Points, in no order, along strands that fork, close into loops and pass close to each other.
Points whose rows are less than 57.1 apart are linked; no others are. Some points are linked to none.
Fomi: |  15 |   5 |  16 |  -4 |   7 |  23 |   9 | -11 |  45 |  21 |   1 |  -5 | -23 | -20 |   0 |   1 |  15 |  -1 |   1 |  -4 |  14 |
Dopo: |  -4 |  10 |  -8 |  -1 |  15 |  14 |  29 |  14 |  11 | -23 | -16 |   3 |  -1 |  -9 |  18 |   1 |  20 |  18 |  13 |   7 |   0 |
Fide: | -15 |   5 | -19 |   8 |  16 | -11 |  25 |  34 |  -3 | -11 | -15 |   4 |  -3 |  -5 |  13 |  13 |  17 |  15 |   7 |   7 | -22 |
gibu: | -30 |  16 |  -7 |  13 |  31 | -17 |   3 |  25 |   9 |  -4 |  -9 |   1 |   2 |   6 |  10 |  -5 |  20 |  12 |  -1 |   2 | -23 |
zazu: | -21 |  14 | -11 |  -4 |  -2 | -11 | -10 |   6 |   6 |   2 |  -7 |  -9 |  20 |  -9 |  42 |   3 |   7 | -15 |  11 | -11 | -19 |
ditu: |  -7 |   4 | -25 |  12 |  -9 |   3 |  32 |   9 | -12 |  15 |   2 | -21 |   2 | -21 |  18 |  34 |   8 |   0 |   9 |  -8 | -28 |
tupa: | -11 |  13 | -14 |  21 |   6 |  13 | -10 |  -2 | -11 |   4 |   9 |   1 |  12 |  26 | -19 | -17 | -10 | -18 |  -4 |  -2 |  10 |
bevuz: |  26 |   1 |  -3 | -16 | -15 | -14 |  13 |   3 |  13 |  10 | -11 |  -2 |  29 |  18 |   7 |  10 |  11 |  22 |   3 | -20 |  26 |
rinu: |   4 |   1 | -18 |   7 |  -4 |   7 |  -6 |  -7 |   6 |  -3 |   6 |  -9 |   9 |   8 |  31 | -15 |   8 |  11 |  38 |  11 |  -7 |
Vebo: |   1 | -13 |  -4 |  -9 |  -4 |   6 |  -5 |  -5 |  -1 | -22 |  21 |  -2 |  -8 |  -1 |  24 |  -3 | -13 | -19 |  13 |  15 | -11 |
ziva: |  16 | -25 |  27 |   0 |  -3 | -25 |  -4 | -10 |  29 | -15 |   1 |  -1 |  -7 |  16 |  -6 |  -3 |   5 |   3 | -12 |  10 |  12 |
Fures: |   2 | -13 |  -9 |  -5 |  -2 | -26 | -15 |  -7 | -10 |   6 |  13 |  15 |  11 |   0 | -14 |   7 |  -7 | -21 | -13 | -25 |  16 |
leva: | -37 |  14 |  -3 | -23 |   6 | -20 |   9 |   8 |  -2 |  -2 | -26 | -12 |   9 |  -3 |  28 |   4 |  25 |  11 |  11 |  15 |  -2 |
Kono: |  10 |  14 |   8 |  33 |  -6 |  17 | -31 |  -3 |   9 |   8 |  -8 |  -8 | -25 |  -2 | -12 |  16 | -17 | -18 |  -2 |  -1 |  -3 |
Talam: |  -8 |  17 | -14 | -12 |   8 |   1 |  24 |  14 |   0 |   9 |  14 | -10 |  12 |  24 |  11 |  11 |  -2 |  -5 |  -5 |   2 |  -7 |
loko: |  26 | -18 |  20 |   5 | -10 |  12 |  25 |  -6 |  11 |  -5 | -25 |   1 |   4 |  -1 | -25 | -21 |  15 |  14 | -13 |  -5 |  22 |
mak: |  -1 |  12 | -14 | -14 | -16 |   0 |  17 |  -7 |   0 |  26 |  17 | -36 |   9 |  23 |  10 |  27 |  -7 |   5 |  -1 |  -2 |   0 |
neb: | -10 |  12 |  -9 |  -8 |  10 | -16 |   2 |  16 | -21 |   0 |  -6 |  -6 |  11 |  13 | -20 |  -5 |   3 |  19 |  -1 |  -6 | -15 |
tafis: |   3 |  -4 |  15 | -17 | -20 |  11 | -15 | -11 | -11 | -21 | -11 |   1 |  12 |  15 |  -9 | -25 | -18 | -22 | -17 |   3 | -11 |
pipuv: |  19 | -24 |   0 |   6 |   1 |   4 | -40 |  10 |   7 |  10 |  -3 |  -1 | -16 | -10 |  -8 | -12 |  -8 |  -7 |  10 | -13 | -12 |
derul: |  18 |  -2 | -11 | -13 |  -3 |  18 |   4 |  24 |  -9 | -22 |  -3 |   4 |  15 | -10 |   2 |  -2 |  -4 |   5 |  20 |  -9 |  -2 |
Fup: |   4 |  12 |   2 |  26 |  12 |  32 |   2 |   5 |  26 |   1 | -21 |  -5 | -11 |   4 |  12 | -17 |  21 |  14 |  21 |  19 |  -2 |
figu: | -14 |  19 |  -6 | -13 |   4 | -21 | -13 |  -8 |   9 |  10 |   8 | -12 |  -2 |  16 |  41 |  10 |  -4 |  -2 |  -6 | -12 | -17 |
Mufa: |  20 |   4 |  -5 |   1 |   7 |  40 |   7 |  25 |  19 | -10 |  -1 |  24 |  19 | -30 |  -7 |   2 |   1 |  25 |  -5 |  -1 |  27 |
gogek: |  18 |  15 | -10 | -19 | -20 |  -1 |  11 |   8 |  -1 |  20 |  -7 | -26 |  20 |  20 |  -1 |  26 |  -1 |  14 |  11 | -11 |  15 |
Pubi: | -44 |   5 | -16 | -13 |   5 | -18 |   6 | -11 | -12 |   8 |  18 |   5 |  16 |   6 |  27 | -10 |   1 |  -4 |   3 |  29 |   5 |
Niro: | -31 |  13 |  -2 |  -6 |  13 |   0 |   5 |   2 |   9 | -16 |   7 | -12 |   0 |   1 |  17 |  10 |   7 | -13 |  15 |  23 |  26 |
fug: |   4 |  -5 |  10 |   3 |  -5 |  20 |  -8 |   0 |  21 |   6 | -17 | -24 | -19 | -15 |  15 | -19 |   7 |   5 |  25 |  15 |   1 |
Gud: | -12 | -26 | -15 |   3 |  10 |   9 |  13 | -11 |  -9 |   1 |  -5 |  13 | -17 | -21 |   6 | -20 |  20 | -12 |  14 |  21 |   0 |
Kuzar: |   9 |  -2 |  -8 | -24 | -20 | -16 |  15 |  -8 |  -1 |  13 |   9 |   3 |  43 |  19 |  -1 | -13 |   6 |  13 |  -3 | -13 |   9 |
Dob: |  22 |  -6 | -15 |   6 |  -6 | -17 |  23 |  14 | -10 |   8 |  -2 |  -6 |   6 |  13 | -20 |  19 |   0 |  48 |  -8 | -16 |   0 |
fomu: |  32 |   1 |  25 |   3 |  -3 |  -1 |  -1 |  -2 |  10 |   0 | -37 |   3 |  -2 |  19 |  -3 |  24 |   9 | -22 | -15 |  -2 |  23 |
veso: |   6 |  -3 | -17 |  -6 |   4 |  15 |   7 |  31 |  -6 |  -5 |   5 |  18 |  13 | -28 |   3 |  18 |   0 | -17 |  22 |  -3 |   6 |
lobev: | -19 |   2 |   1 |  -6 |  -5 |   0 | -38 |   1 | -27 | -16 |  -5 | -10 |   4 |  -9 |  -9 | -11 | -13 |  -9 |  14 |  -2 |   6 |
Gagak: |  -9 | -22 |  24 |  15 | -26 | -11 | -11 |   4 | -12 | -17 |  -2 |  12 | -14 |  15 |  -3 |   9 | -18 | -22 | -34 |  -3 |  33 |
Zeket: | -11 |  15 |  -1 |   3 |   4 |   3 | -23 |   2 |  12 |  -6 |  -8 | -13 |   6 | -14 |  15 |   8 |   4 | -15 |  20 | -20 |   4 |
sobi: |  39 | -24 |   3 |   2 |  -8 |   8 | -15 |   9 |  15 |   4 |  -3 |  10 | -11 | -21 | -19 |   6 |  -4 |   5 |   8 | -16 |   2 |
Zake: |   0 |   0 |  -5 |   1 |  22 |   5 |  -2 |  -9 |  17 |   5 |  21 |   8 | -10 |  27 |   7 | -18 |   5 |  -5 |  -6 |   3 |  -7 |
nide: |  12 | -19 |  13 | -26 |   3 |   7 |   0 | -13 |  12 | -17 |   2 |  15 |  -7 | -24 |  -3 | -29 |   8 |  40 |  -5 |  -6 |  -3 |
Kure: | -16 |  17 |  18 | -26 | -12 | -33 |   3 | -29 | -10 |   7 | -10 |  11 |  23 |  13 |  -3 |   7 | -15 |  13 | -17 |  -1 | -17 |
pel: | -22 |  14 | -18 | -14 |   1 |  -8 |  -6 |   9 | -36 |   7 |   0 | -13 | -20 |  17 |  25 |  21 | -19 |  -9 |  -8 |  -6 |  -1 |
Bipa: |   2 | -20 |   9 | -14 |   6 |   4 | -31 |   8 | -11 |  -5 | -14 |  -1 | -21 | -18 |  -1 | -22 |  -6 |  -7 |   0 |   0 | -30 |
Kiv: | -14 |  21 | -10 |  -3 |  -2 |  -5 |  26 |  -7 | -12 |  -4 |   4 | -17 |   8 | -23 |   4 |  13 |   7 |   5 |   9 | -23 | -19 |
Dur: |  -7 | -11 |  15 | -12 |  11 |  -6 |  -1 | -16 |  13 | -21 |  19 |  10 | -11 | -21 |  -3 | -18 |   8 |  11 |   0 |   2 | -20 |
Gop: |   3 |   2 | -27 | -16 |   9 |  12 |  22 |   2 | -30 |   8 |  -6 |  -2 |  -3 |   0 |  14 |   5 |   4 | -16 |  20 |  -2 |   3 |
tal: |  -9 |  -4 | -14 |   3 |  10 | -11 |  -3 |  -1 |  -9 | -10 |  23 |   0 |  -4 | -15 |  -4 |  -6 |   5 |  25 |  33 |   0 |  -5 |
rovof: |  27 |  -6 |  -9 |  16 | -15 | -12 |  17 | -22 |  -8 |   0 |   5 |   4 |  19 |   5 | -13 |   3 |   3 |   0 |   6 | -27 |   4 |
seru: |  22 | -17 |  13 |  18 |   9 | -31 |  13 |  -1 |  -8 |   3 |   2 |  10 |  16 |  26 |  12 |  15 |   4 | -12 | -11 |   4 |  22 |
zim: | -18 |   1 | -11 |   2 |   5 |   5 |  16 |  13 | -12 |  32 |   9 | -29 |   0 |  -1 | -24 |  35 |  11 |  10 | -15 | -10 |  -8 |
biliv: | -18 |  11 | -11 |  22 |  28 |  -3 |  -6 |  27 |  12 |   3 |  15 |  10 |   9 |   6 |  -9 |  -1 |   7 |   2 |  11 |   9 |  -3 |
gime: | -22 | -13 | -11 |   3 |   1 |  11 |  16 |   1 | -20 |  21 |  10 | -28 |   4 |   5 |  -4 |  13 |  20 |  20 |  -9 |   9 | -31 |
Lazaz: |   0 |   4 |  19 |   1 |  -8 | -28 |   8 | -30 | -17 | -18 | -13 |  15 |  18 |  22 |  -4 |  -6 |  -4 |  -5 | -21 |   1 |  -6 |
Fub: | -29 |   9 |  -5 |   1 |  18 |   6 |  -8 | -22 | -10 |   2 |  13 |   7 | -26 |  18 |  21 | -12 |  -2 | -11 | -14 |   6 |   4 |
Dobo: | -24 |   7 |  17 |  -2 |   4 |   8 |  -9 | -28 |   6 |   3 |  -5 | -10 |  -8 |  -5 | -23 | -22 |   9 |  -8 |  -8 |  -6 |  26 |
zos: | -17 | -17 |  28 |  -3 | -21 | -12 |  -3 |  -9 | -12 | -19 |  -4 |   5 | -19 |  -4 | -18 |  -7 | -21 | -17 | -43 |   1 |  12 |
von: |  13 | -15 |  11 |  19 |  14 | -30 |  11 |   9 | -11 |  -6 | -22 |  19 |  19 |  10 | -20 |  -8 |  23 |  17 | -13 | -14 |   8 |
bep: |  16 | -27 |  23 |  18 |  -5 | -27 | -30 | -20 |  -2 |   6 | -26 |   3 |  -1 |   5 |   6 | -14 |   9 |  -9 |  -9 | -12 |   7 |
zupiz: |   1 |  -9 |  -8 | -19 |  22 |  14 |  29 |   1 |  -3 | -13 |  23 |  14 |  -4 |  -3 | -15 | -12 |   8 |   9 |   5 |   5 |   9 |
vopav: |  19 |   4 | -12 |   8 |  -1 | -26 |  14 |   5 | -13 |  17 |  -3 | -10 |  -4 |  34 | -22 |  33 |  -5 |  12 |  -7 |  -4 |  -3 |
Memer: | -21 |   4 | -16 |  -6 |  11 |   1 |  15 | -19 | -38 |  -8 |  -8 |   5 | -11 |  -9 |   6 |  -7 |   8 |  -7 |  17 |  12 |  -6 |
Zelik: |  17 | -14 |  10 | -19 |   6 |  13 |   5 | -13 |  34 |   3 |   2 |   4 | -14 | -21 |   3 | -17 |  17 |  25 |  -1 | -19 |  16 |
nagup: |  -1 |   4 | -11 |  -3 |  21 |  15 |  17 |  -5 |   5 |  -3 |   1 |  21 |   4 |  -5 |  12 | -32 |  17 |  30 |  -4 | -10 | -15 |
Lov: |   9 | -22 |   3 | -12 |  -3 |  20 |  21 |  -3 |   8 |   1 |  26 |  -5 | -10 | -12 | -16 | -22 |  -7 | -10 |   3 |  16 |   3 |
Negi: |   1 | -11 |   5 |  13 |  11 | -41 |  -6 |   3 |   9 |  -6 |   3 |  22 |  19 |  17 | -18 | -15 |  12 |  19 | -14 | -11 | -11 |
nal: | -17 |   9 |  -7 | -14 |   9 |   3 |  22 |   3 |  -8 |  -3 |   1 |  24 |  27 |  -8 |  16 | -22 |   8 |  20 |  -1 |   1 | -33 |
Kado: | -36 |  12 | -10 |   1 |  -5 | -12 |  11 | -10 | -23 |  15 |  19 | -30 |   3 | -14 | -11 |  24 |  -3 |   3 |  -9 | -11 |  -9 |
zuki: |  16 |  -5 | -17 | -28 |  -4 |  -2 |  12 |  10 | -12 |  -4 |  18 |  12 |  29 |  25 |   4 | -17 |  -8 |   5 |  -1 |  -2 | -15 |
pog: | -32 |  16 | -14 |  16 |   9 |  -2 | -10 |   3 |  -5 |   4 |  17 |  -1 |  28 |  10 |  -4 | -22 |   3 |  -5 |   4 |   3 |  -4 |
bobep: |   8 | -16 | -12 |  14 |  10 |  25 |  -3 |  12 |  15 |  -1 | -19 |  13 | -11 | -41 |  15 |  -4 |  17 |  25 |  20 |   2 |  13 |
sigov: |  18 |  24 |   7 |  -2 |   9 |  11 |  -3 |  -3 |  12 |   0 | -15 |   1 | -11 |  27 |  -6 |  21 |  -1 | -16 |  -7 |  -3 |  12 |
Nulib: |  34 | -20 |   8 |  -2 | -19 |  -1 | -12 |   0 |   4 |   1 |   4 |   9 |   2 |  -9 | -19 |  24 | -14 | -26 |   0 |  -4 |  21 |
migum: |  20 |   3 |  -8 |   1 |  15 |  10 |   0 |  23 |   0 |  -1 |  17 |  23 |  -7 |  -7 | -14 |  25 |  -4 |  -7 |   7 |   4 |  -4 |
tel: |  17 |  -6 | -15 |  14 |   2 |  39 |  -2 |  28 |  18 |   3 |  -9 |  33 |  11 | -36 |  20 |   1 |  11 |  17 |   8 |  18 |  14 |
gifi: | -20 |  20 |   9 | -20 | -13 | -25 | -14 | -30 | -29 |  -4 |  -3 |  11 |  -4 |  14 |   7 |  12 | -33 |  11 | -15 |  -5 | -18 |
Dof: |  -4 |  -1 | -36 |  19 | -17 |   0 |  24 |  28 |  -6 |  17 |   0 |   1 |  21 | -19 |  13 |  34 |   5 |  -3 |  16 |  13 | -10 |
kodus: |   5 |  19 | -20 |  16 |  -4 |  12 |  18 |  11 |   8 |  35 |   4 | -13 |  13 |  -9 |   8 |  28 |   8 |   9 |   3 | -27 | -19 |
Zega: |  -6 |   6 |  -5 |  -9 | -25 | -24 | -20 | -21 | -29 | -13 |  12 |   0 | -10 |  24 |  11 |  12 | -32 |   0 | -12 | -14 |   4 |
romi: | -21 |   0 | -15 |  -3 |  -5 |  -3 |  23 |  -6 | -32 |  17 | -14 | -10 |   4 |   4 |  14 |   2 |  12 |  28 |   1 |  27 | -45 |
Posa: |   6 |  22 | -12 |  23 |  15 |  -3 |  -6 |  13 |   2 |   5 |  -5 |  -2 | -14 | -19 |   2 |  34 |   3 |  -1 |  19 | -19 | -19 |
Gonen: |  -3 |  -2 |   2 |   8 |  16 |  -5 |   4 |   2 |  24 | -26 |  20 |   4 |  -7 |  -8 | -10 |  -5 |  10 |  30 |  14 |   0 |  -5 |
Lomom: |   9 | -11 |  29 |  20 |  -4 | -16 | -15 |   0 |   2 |  -5 | -19 |   4 |  -4 |  11 |  -5 |  23 |  -5 | -21 | -21 |   5 |  38 |
nisum: |  -4 |   0 | -13 |   3 |  13 |  -9 | -18 |  19 | -10 |   0 |  16 |  11 |  -2 |   0 | -17 |  16 | -18 | -18 |  -1 |  -9 |   7 |
til: | -20 |  20 |   0 |  -3 |  -2 | -19 | -32 | -15 | -11 |  -6 |  -5 | -17 |   0 |   1 |   1 |   0 |  -5 |   8 |  14 | -14 |   7 |
Zuro: |  15 |   7 |  10 |  16 |   7 |  24 |  -4 |  19 |  30 |  -8 | -13 |   5 |   4 |   4 | -14 |  -9 |  11 |  16 |   3 |  -1 |  -1 |
gisip: |  12 |  -4 | -25 | -13 |  -1 |   7 |  20 |  31 | -19 |  -6 |   4 |   7 |  18 | -23 |  -5 |   7 |  -6 |  28 |   2 | -23 |  -4 |
dala: |  -4 | -22 |  14 |  13 |   3 | -18 | -26 |  -6 |  13 |  -7 |  10 |  19 |   5 |   6 | -20 | -29 |  -3 |  -3 | -21 |  -2 | -18 |
kubog: |   2 |  33 |  -2 |  29 |   3 |   3 | -14 |   0 |   6 |  -5 |   5 |   3 | -14 |  -4 |  -7 |  41 | -14 | -17 |  -2 | -10 |  -3 |
vipen: |  -5 |  -4 |   1 |   1 |  -4 |  12 |  -9 | -22 |   5 |  -8 |  -9 | -16 | -14 |   3 |  29 | -27 |  10 |   1 |  28 |  30 |  -8 |
Gidom: |  37 | -16 |   5 |   0 |  -1 | -14 |   1 |  -6 |   0 |  13 |   7 |  19 |   3 |  16 | -13 |  24 |   0 | -13 |  -2 |   5 |  34 |
Pivem: |  12 | -18 |  37 |  17 |  -1 | -12 |  27 | -15 |   8 | -10 | -19 |   0 |   8 |  -6 | -14 |  -8 |  22 |  -8 | -17 |   0 |  21 |
zin: |  19 | -21 |  17 |  11 | -16 | -10 | -28 |  -4 |  13 |  20 | -23 | -10 | -18 |  -7 |  -9 | -11 | -10 | -17 | -17 | -18 |  -3 |
Sigul: | -12 | -18 |  -3 |  11 |  -4 |  18 |  12 |  -7 |  -2 |  12 |  12 | -11 | -17 | -24 |  -3 | -30 |  -4 | -20 |  12 |  24 |   2 |
divug: |  -4 |  14 | -17 | -11 |  14 |  17 |   1 |   1 | -24 |   4 |  -7 |   0 | -14 |  17 |  19 |  10 | -12 | -31 |  -5 | -10 |   5 |
kek: |  10 |  -9 | -22 | -11 |   5 | -15 |  23 |   9 | -15 |  12 |  20 |   1 |   0 | -16 | -17 |  16 |   2 |  35 |  -1 | -25 |  -8 |
deta: |  -4 |   9 | -26 |  29 |   3 |   1 |   3 |  30 |   0 |   6 |  13 |   5 |  19 |  -9 |   1 |  15 |   4 |  14 |  32 |  19 |  -5 |
Nefe: |  18 | -28 |  26 |  26 |   8 | -25 |  -4 | -17 | -17 |   2 |  -1 |  12 |   6 |   5 |  17 |  -3 |   5 | -20 | -16 |  -8 |   9 |
Tak: |  13 |  -1 |   2 |  -7 | -20 |  15 |   2 |   4 | -15 | -31 |  -6 |  -3 |  24 |   7 | -20 | -17 | -10 | -10 |   6 |  -6 |  -9 |
bivod: |  17 |   6 |  18 |  -3 | -12 |  13 |  16 | -13 |  32 |  24 |   5 | -18 | -23 |   2 | -15 |  -6 |  -7 |  -4 |  -2 |  18 |  19 |
Litez: |  11 | -21 |   8 |  -2 |  12 |   9 |  -1 |  25 |  11 |   0 |  -5 |  -2 | -37 | -19 |   4 |  -9 | -12 | -12 |  -6 |  10 | -33 |
dovi: | -10 | -12 |  28 | -22 | -17 |  -4 | -17 | -25 | -21 | -11 | -10 |  20 |  -2 |   0 | -13 | -16 | -28 | -16 | -29 |   8 |  -1 |
rebef: |  -6 |   9 |  -3 |  -7 | -10 | -13 | -10 | -11 | -19 | -17 |   3 |  -5 |  15 | -14 |  -1 | -10 |  -2 |  33 |  33 |  -1 | -21 |
lugi: |  -7 |  16 | -26 |  23 |  21 |   1 |  10 |  11 |   1 |  30 |  -3 |   3 |  -1 | -12 |   7 |  14 |  17 |   4 |  15 | -17 | -10 |
susag: | -40 |  15 |  -4 | -10 |  -1 | -14 | -13 |  -2 |  -1 | -14 |  27 |  -4 |   4 |  13 |  29 |  -1 | -10 |  -3 |   2 |  14 |  11 |
zuza: |   9 |  -5 | -25 |   9 |  -5 |  19 |   1 |   1 |   5 |  -1 |  -9 |   3 |   9 | -24 |  32 |  -9 |  14 |  16 |  38 |  -6 |  11 |
Moz: |   5 |   0 |   3 |   1 |  -2 |   2 |   0 | -20 |   0 |  -5 |  -3 |  -3 |   2 | -10 | -25 |  -7 |   8 |  -4 |   8 | -24 |  11 |
Ribu: |  -5 |  15 | -20 |   4 |   3 | -10 |   0 |   8 | -24 |  20 |   8 | -14 | -17 |  32 |  -4 |  26 | -22 |  -1 | -13 |  -6 |   0 |
pame: | -24 |  15 |   3 |  10 | -12 |   1 | -17 |   8 | -21 | -37 |   5 |  -2 |  -6 |  14 |  -2 |   7 | -27 | -14 | -15 |  -5 |   0 |
bepid: |  21 |  -7 |  10 |  -1 | -17 |  32 | -16 |  33 |  18 |   7 |   3 |   5 |  10 | -29 | -13 |  -1 |  -7 |   0 |  16 |  19 |   7 |
kekaz: | -31 |   2 |   8 |   8 |  -9 |  16 | -32 |  14 | -21 | -17 |  -2 |  -4 |  -6 |   8 |  -7 | -18 | -21 | -18 | -12 |   8 |  12 |
boru: | -40 |  -9 | -18 |  -8 |   2 | -13 |  -5 |   3 | -17 |  39 |  19 |  -8 |  19 |   4 |  18 |  -6 |   6 |   7 |  -8 |  21 | -17 |
vava: | -30 |   9 |  12 |  -6 |   8 |  17 |   2 | -28 | -10 |  -5 |   4 |  -1 | -13 |   4 |  -4 | -30 |   2 | -11 | -13 |  20 |   6 |
padu: |  22 |  -5 |  -7 | -11 |  23 |  31 |  27 |  18 |   2 |   3 |  12 |  30 | -15 | -11 | -17 |  12 |   7 |  -1 |  -2 |   4 |   7 |
tosi: |  10 |  -4 |  17 |   0 |  -6 | -38 |   5 | -18 |   6 | -21 |  -3 |  -1 |   7 |  24 |  10 |  12 |   2 |  -3 | -14 |  -3 |   9 |
mibu: |  -1 |   9 |  26 | -16 | -10 |   5 |  -4 |  20 |  20 |   8 | -11 | -20 | -29 | -13 | -11 |   9 | -25 | -13 |  -9 |  23 |  17 |
Vemug: | -11 |  22 |  11 | -19 |  -2 |   1 | -18 | -28 |   7 | -14 |  -6 |  -7 |  -6 |  13 |  36 |  -6 |  -4 | -11 |  -4 |  -5 | -13 |
ped: |  21 |   1 |  19 |  22 |   4 |   9 | -11 |  18 |  29 |  16 | -18 |   2 | -18 |  15 | -26 |  -6 |  -2 |   3 | -16 |  15 |  -5 |
pori: |   6 |   4 |  -4 |  10 | -25 | -29 |  22 | -22 | -15 |   3 |   0 | -13 |  28 |  -1 | -19 |   5 |   7 |  25 |   5 | -22 |   1 |
zozun: | -11 |  14 |  34 | -12 |  -8 |  -3 | -18 | -37 |  17 | -16 | -21 |  -1 |  -4 |   1 |   5 | -15 |  -1 |  -3 | -15 |  -6 | -16 |
kopen: | -19 |  13 |  29 |  -5 |  -2 |   6 |  -1 | -24 |  25 |  -8 | -12 | -21 | -20 | -10 |  -4 | -13 |   6 | -11 | -18 |  -8 |   4 |
Fesu: |  12 | -16 |  31 | -17 | -11 | -17 |  -1 |  10 |  28 |  -3 |  -8 | -13 | -21 |  -5 | -16 |   3 | -14 | -10 | -20 |  13 |  16 |
dube: |  28 |  -2 |   8 |  -4 | -20 |  25 |  -8 |  -7 |  26 |  14 |  12 | -12 | -13 |  -1 |   7 |   5 | -17 | -18 |   7 |  13 |   7 |
Kogu: |  18 | -14 |  22 | -12 | -19 |   8 |   2 | -21 |   1 |  -9 | -24 |   4 |   7 |  -8 | -19 | -39 |  10 |  30 |  -3 |  -4 |   2 |
luzo: | -11 |   8 |  13 |  -9 |   4 |  18 |   0 |   8 |  11 | -22 |   0 | -13 |  -2 |   1 |  -8 |  -1 |  -2 | -16 |   6 |  15 |  15 |
rega: |  28 |   3 |   3 |   3 | -21 |  34 | -16 |  13 |  10 |   5 |   5 |  -4 |   0 | -18 |  10 |  15 |  -9 | -15 |  29 |  27 |   0 |
fedo: |   2 | -33 |   7 |   3 |  -7 | -18 | -21 | -15 |   6 |   4 |  22 |  18 |  -3 |   7 |  -7 | -15 | -12 | -21 | -28 |  -6 |  11 |
Pufo: | -11 |  -1 |  10 |  -3 |   7 |  20 |  -8 |  11 |   3 |   3 |  -4 | -10 | -28 | -11 |   1 |   6 | -12 | -27 |  -6 |  14 |  15 |
leli: |   1 |   0 | -18 | -10 |   8 |   1 |  15 |  -5 | -15 |  -5 |  20 |  18 |  12 |  15 |  17 | -24 |  -4 |   2 |   6 |  11 | -38 |
fekik: |  10 |   1 |   4 |   9 |  20 |  22 | -12 |   1 |  24 |  27 |   2 |   5 | -21 |  26 |  -7 | -14 |   1 | -12 | -10 |  13 |   2 |
nel: |  21 |  24 |  13 |   6 | -12 |  12 | -18 |  -1 |  20 |   6 |   4 |  11 |   5 |   9 |  -8 |  29 |   0 | -25 | -11 |  12 |  19 |

A fork is a point with three links, a tip a point with one. Leave the first point through the second and follow the links. Name the first fork or tip that comes.
vava; Fub => Mufa
boru; Pubi => tosi
pame; kekaz => Dobo
Lov; Sigul => derul
tosi; ziva => boru
pel; divug => migum
Dobo; kopen => pame

A piece is two or more points that can be reached from each other along the links. Count, over all rows, the pieces, the separate loops (a circle has one, a figure eight two, a Y none), the forks (points with three links) and the tips (points with one).
pieces => 6
loops => 2
forks => 9
tips => 17

How many points has the smallest loop of links through each point below? Write - if it is on no loop.
bep => 8
vopav => 17
Posa => -
